Each row is a point on a landscape with many valleys, with its height.
From any point a ball rolls to the lowest of the 2 points nearest to it. It stops when none of these is lower. Distance is the straight distance between rows; heights are no part of it.
z638: [ 94 171 152 127 168 107 121 127 121 125 119 158 200 127 147  78 175 142
 109 186 140 144]  h=358
z832: [101 143 131 140 116 179  86 143 116  82  76 104 134 176 113 151 156 133
 124 121 117 105]  h=259
z475: [117 143 176 140 125 102  30 154 145  89  74 101 109 103 109 195  77  94
 157 113 113  95]  h=487
z786: [143 129 136  96 111 127 157 138  95 103 183 173 112 113 163  73 125 132
 136  66 102 134]  h=484
z136: [109  95 159 149 109 109  95 159 183 115 104 138 116  79 108 138 125 135
 158 151  54 145]  h=760
z43: [127  95 140 195 125  65 163 124 128 168 161 167 125  90 125 108 150 139
 147 132 130 166]  h=189
z22: [150 177 123 143 141  91 162 165 154 122 142  84 156 135 154 109 161 142
 116 156 127 194]  h=537
z568: [103 141 131 132 136 175 203  70 126 167 180 125 143  97 138  85 119 115
 112  85 114 148]  h=453
z958: [170 106 146 166 157  92 103 122 111 112 115  95 167 118 119  99 146 137
 129  95 186 171]  h=266
z790: [147 145 106 142 172  99 110 133 168 122  97 108 135  89 104 130  78 156
 138 188 150 161]  h=389
z179: [ 74 146  91 190 177 178 116 138 183 159 124 153 165 139 118 137 172 151
 114 160 126 133]  h=309
z544: [162 151  80 138 161 147 122 154 132 130  95 141 151 174 102 213 108  83
 112  78 128  86]  h=720
z650: [166  83 116 118 146  87  84 165 148 126 116  97 153 141 140 170  91 116
 129 121 117 108]  h=315
z118: [100 135 168 107 151 114  97 142 150 104  54  85 145 115 126 143  92  86
 136  93 127 107]  h=518
z625: [124 127 183 156  67  81 165  91  78 129 174 139 107 118 177  98 176 141
 143 130 177 161]  h=342
z576: [120 111 160 153 147 150 140 138 122 129 100 159 155  98  99 123 113 144
 159 129  47 176]  h=725
z521: [143  61 134 107 153 149 104  70 117 123 123  83 174 155 123 141 140 108
  87 141 139  76]  h=552
z341: [148 123 100 139 127 161 155 139  88  95 149 141 134 160 131  94 110 122
 113  75  91 123]  h=445
z97: [ 84 115 137 196 113 142 174  30 147 148 218 132 115  89 148  80 126 106
  94  97 147 136]  h=384
z616: [150 162 115 156 153 105  52 179 190  88  99 122 121 101 116 172  58 113
 113 120 111  77]  h=452
z33: [158  85 190  91 144 150  98 150 104 158  96 133 158 131 127 169 112 123
 152 114  85 119]  h=769
z79: [ 48 151 121 143 113 110  72 187 171 126 119 165 132 145 156 111 174 147
 145 156 115 127]  h=180
z185: [124 107 104 113 149  98  78 118 123 129  85 166 126 187 133 237 119  83
 156 121 134  69]  h=743
z426: [123 149  91 196 133 159 177 148 148 182 184 172  72 152 139 115 137 160
 132 156 118 147]  h=357
z831: [161  86  69 126  80 136 146 134 106 169 157 125 126 133 118 129 108 141
 111 102 141  99]  h=242
z480: [ 84 151  77  78  89 155 175 104 136 151 117 157 115  89  95 144 120 140
 119 136 137 108]  h=393
z478: [153  87 112 151 189 128 114 104 130 150 162  72 163 197 147 114 149 112
  96 130 148 120]  h=572
z841: [121 112 158 100 104 134 172 104 120 118 109  93  82 149 127 137 105  70
 119 121 112  96]  h=558
z140: [127  53 149  83 122 142 129 106 140 147 148 125 105 125 137 152 165 112
 117  89 123  77]  h=349
z401: [135 134 106 100 168  93 189 130 106 110 195 137 131 141 171  83 135 122
 148  76 122 171]  h=519
z957: [198  94 102 100 110 120 116 105 123 127 152 114 140  94 112 133 125 146
  89 123 178  92]  h=190
z799: [114 134 119 203 100 176 169 107 119 162 156 185 131 103 123 114 148 166
 131 137 105 151]  h=286
z168: [125 168 133 153 118 151  57 151 105  98  95  93 157 190 140 117 142 143
 106 168 162 120]  h=218
z683: [130 159 122 102 123 169 126 131  57 157  94 130 158 163 106 122 115 162
 153 115 153 158]  h=652
z368: [156 103  98 117 130  61  99 136 159  88 110  96 112 107 103 174  84 129
 144 159 137 139]  h=350
z449: [129 138 128 137  65 166 152 137 133 183 121 102  74 125 102 178 142 150
 144 124 161 144]  h=123
z251: [115  98 186 125 106 167 147  78 114 136 169 164  98 113 167 101 188 150
 129 149 126 123]  h=424
z424: [ 38 158  69 156 139 145 119 160 165 125  92 154 141 144 114 121 131 146
 151 157 102 138]  h=241
z763: [133 128 163 189 170  72 123 181 146 161 154 172 110 136 140 104 140 133
 158 162  97 171]  h=240
z885: [141 105 107  73  92 112 109 106  94  89 100 108 172 149 121 157 120  97
  95 127 127  78]  h=529
z432: [126 106 134 118 130  72  69 195 130 124 129  80  99 184 153 148  88 102
 164 129 105 126]  h=289
z688: [107 145 131 143  89 127 118 161 139 102 150 160 115 127 141  88 167 137
 118 151  86 131]  h=122
z158: [137  80 138 194 132 103 183 108 150 165 158  88 124 118 136 112 142 112
 139 105 110 172]  h=246
z9: [184 136 124 118 125 145 191 112  85 143 164  80 159 126 145 125 116 138
 119  82 139 165]  h=590
z82: [152 128  87 112 167 134 122 150 107 154  95 142 182 140  92 201  78 134
 150  87 122 126]  h=699
z782: [197 128 141 140  91 144 128 181 153 170 143 107 114  91 125 123 123 135
 107 105 122 135]  h=276
z570: [176 144 102 113 129 119 126 167 131 175 137 129  77 111 104 112  78 144
 130 108 170 143]  h=230
z272: [131  87 178 104 121 144 120 108 143 152 112 146  88  89 121 119 143 140
 142 130 139 121]  h=388
z347: [101 130 152 103 144 142  86 124 149 115  81 129 150 128 146 135  94 107
  99 179 108  53]  h=426
z981: [113 124 147 139 187  84 148  86 128  91 132 125 162 126 132  98 172 137
 138 168 137 181]  h=316
z86: [129 149 154  51  99 104 151 119 127 172  93 133  79 141 135 161 106  45
 120 121 143  83]  h=573
z391: [ 98 151 100 207 173 146 155 124 175 111 152 183 137 116 113  98 165 137
 103 177  95 142]  h=375
z895: [118 162 152  47 141 142 109 131 101 129 104 169 136  87 114  87  93 151
 142 147 130 137]  h=656
z734: [178 122 175 171 134  67 115 111  87 117 162 137 120 123 137 104 179 163
 138 142 194 169]  h=310
z348: [117 131 111  98  62 158 212  67 108 116 154  99 106 123 137 160  98  93
 118  98 121 104]  h=584
z494: [122  80 157 121 134 101 126  84 117  85 107  86 119 133 129 118 144 132
 147 163 134 152]  h=274
z912: [184 121 154 122 170 127 133 150 102 118 147  71 127 192 165  95 133 106
 110 106 138 140]  h=588
z285: [ 98 144 155  48 167 118 109 138 147 131 131 156 118 106 158  68 146 132
 132 141 155 116]  h=638
z267: [126 182 161 160  91 118  57 172 100  73 128 121 121 143 127  84 165 133
 125 140 130 149]  h=179
z995: [127 135 173  97 152 177 129 119  94 131  61 137 138 149  95 177 106 100
 152  97 100 118]  h=787
z402: [167 138 196 131 182 123  81 172 117 121 119 125 152 150 162  91 136 126
 137 108 120 152]  h=606
z862: [ 93 130  40 140  86 126 154 145 115 145 158 157 118 128 118  85 121 146
 134  87 139 128]  h=287
z985: [ 92 108 112  99 110 110 114 115 179 133 110  96 154  99 132 135 168 143
 117 162 156 124]  h=478
z710: [118 107  81 118 129 133 146 139  88 176 110 134 149 164 104 165 109 165
 173 129 125 158]  h=674
z703: [121 162  75 159 162 103  96 169 178 111  94  99 139 133 129 118  49 113
 106 165 129 107]  h=421
z73: [111 152  66  47  95 110 143 105 118  92 124 101 167 136 114 156 152 129
 104 130 154 108]  h=498
z658: [ 61 159 101 132 186 119 118 109 128 112 135 177 171 124 131  54 174 120
 111 115 165 126]  h=402
z980: [138 171 124 129  92 166 146 129 117 139 144 137  56 124 115 116 117 160
 137 147 161 147]  h=184
z398: [135 126 123 127 121 114 194 105  94 109 173 108 169 144 168 111 147 131
 142 124  84 172]  h=553
z619: [109 166 123 109 124 127  79 167 113 129 109 150 143 124 113  98  74 146
 133 177  99 124]  h=675
z23: [140  96 125  64 114 145 145 115 107 152 147 182  78 148 129 176 125 116
 130 119 120  68]  h=312
z511: [111 104 119  94 133  93  91 117 174  99 110 101 130  90 135  96 114 115
  91 168 158  80]  h=450
z134: [167 111 105  87  67 124 118 148  92 127 163 168  86 117 120 121  89 139
 113 121 103  82]  h=279
z487: [113  97 149 115 153 116  97 150 135 175  76 139 145 161 143 221  92  97
 165 111  89  78]  h=753
z648: [138 147 100 104 104 135 184  95 167 105 165  70  85 114 122 198 164 124
 108 115 170 124]  h=664
z360: [ 89 135  83  99  95 132 150 138 102 161 120 183 107  99  93 101  82 157
 163 118 101 143]  h=336
z600: [118 142 120 170  75 162 116 139 139 145 113 169 134  83 100 108 141 166
 118 178  99 132]  h=206
z777: [152 109 179 112 119 150 127 115  72 134 121  91 161 164 157 104 175 130
 120 107 134 137]  h=607
z83: [136 159  93 126 111 171 202  84 125  69 184  98 105 137 151 179 112 129
 134 118 143 147]  h=623
z765: [121 118  95 127 129 123 166  93 185  91 187 117  84  99 137 137 156 143
 119 144 139 134]  h=697
z214: [ 87 137 125 122 171 127 168 104 139 151 152 163 167  91 129  45 136 104
 107  87 117 138]  h=451
z613: [ 96  88 142 157  85 136 163 126 133 200 125  99 113 122 134 115 155 131
 145 107 134 158]  h=194
z539: [123 121  96 159  96  91 116 151 146 151 129 102 151 131 126 135 168 164
 139 166 148 172]  h=510
z243: [112 129 180 131  93 201 169  89 105  90 156 142 140 124 164 138 190 144
 138 110  85 144]  h=481
z930: [171  77 119  94 117  98 137  78 121  89 148  98  87 130 123 145 117 125
 105 170 145  96]  h=237
z256: [123 130 126 164 126 118  97 135  87 113 109 151 128 135  92 108  96 149
 164 144 101 168]  h=693
z864: [166 123 111 192 138 147 120 145  80 135 170 176  89 162 125  80 103 145
 132  99 126 133]  h=480
z18: [116 172 164 125 162 145 100 124 176 129  67 139 109 124 124 190  79 101
 123 201 116  75]  h=403
z263: [140  98  94 184 131 107 130  93 117  96 151 132 138 108 109  97 147 144
 129  75 165 152]  h=204
z571: [121 139 170  98 169 109  70 171 169 127 114 104 123 133 177 108 152 125
 131 110 168 119]  h=622
z528: [135 145 106 100 164 163 136 148 140 119 136 132 127 135 121 130 140 124
 110  80 137 118]  h=396
z874: [170 164 158 115 120 127 122 157 193 145 106 113  96  86 109 192 102 121
 113 187 123 115]  h=368
z577: [ 95 143 111 155 122 188 159 100 130  93 108 105 115 140 102 135 145 125
 116 112 119 128]  h=325
z117: [116 165  71  69  63 104 153 110 119 130  88 145 133 118  81 214 125 120
 135 139 147 114]  h=449
z925: [107  98 145 180 109 127 155  59 138 108 161 140 139  53 125  89 169 132
 114  82 145 141]  h=297
z972: [145 110 150 155 170  59  66 167 120 136 152 129 109 165 150 104  97 132
 167 174 116 159]  h=267
z146: [111 129 178  95 124 131 122 136  96  90  73  86 119 149 120  92  92  76
 129 120  96 125]  h=540
z646: [150 160  88 110 165 127  79 133 146 120 106 165 131 167 132 206 124  78
 101 104 175  41]  h=732
z187: [142 147 175 122 145 178 161  94  53 161 124 147 164 138 138  81 143 148
 127 133 137 160]  h=629
z694: [177 145 171 151 102 158 111 167 170 119 104  89  94 108 105 164 130 107
 109 121 107 116]  h=323

Where does a ball stop that starts at each point below?
z539 | z449
z214 | z957
z648 | z43

Call two points neighbours if one is among the 2 nearest of the other. Go from one point of each pair to the other, from neighbour to neighbour, staying as low as possible. Name the highest point that can't be avoided.
z449 / z688 | z426
z263 / z957 | z251
z449 / z43 | z158
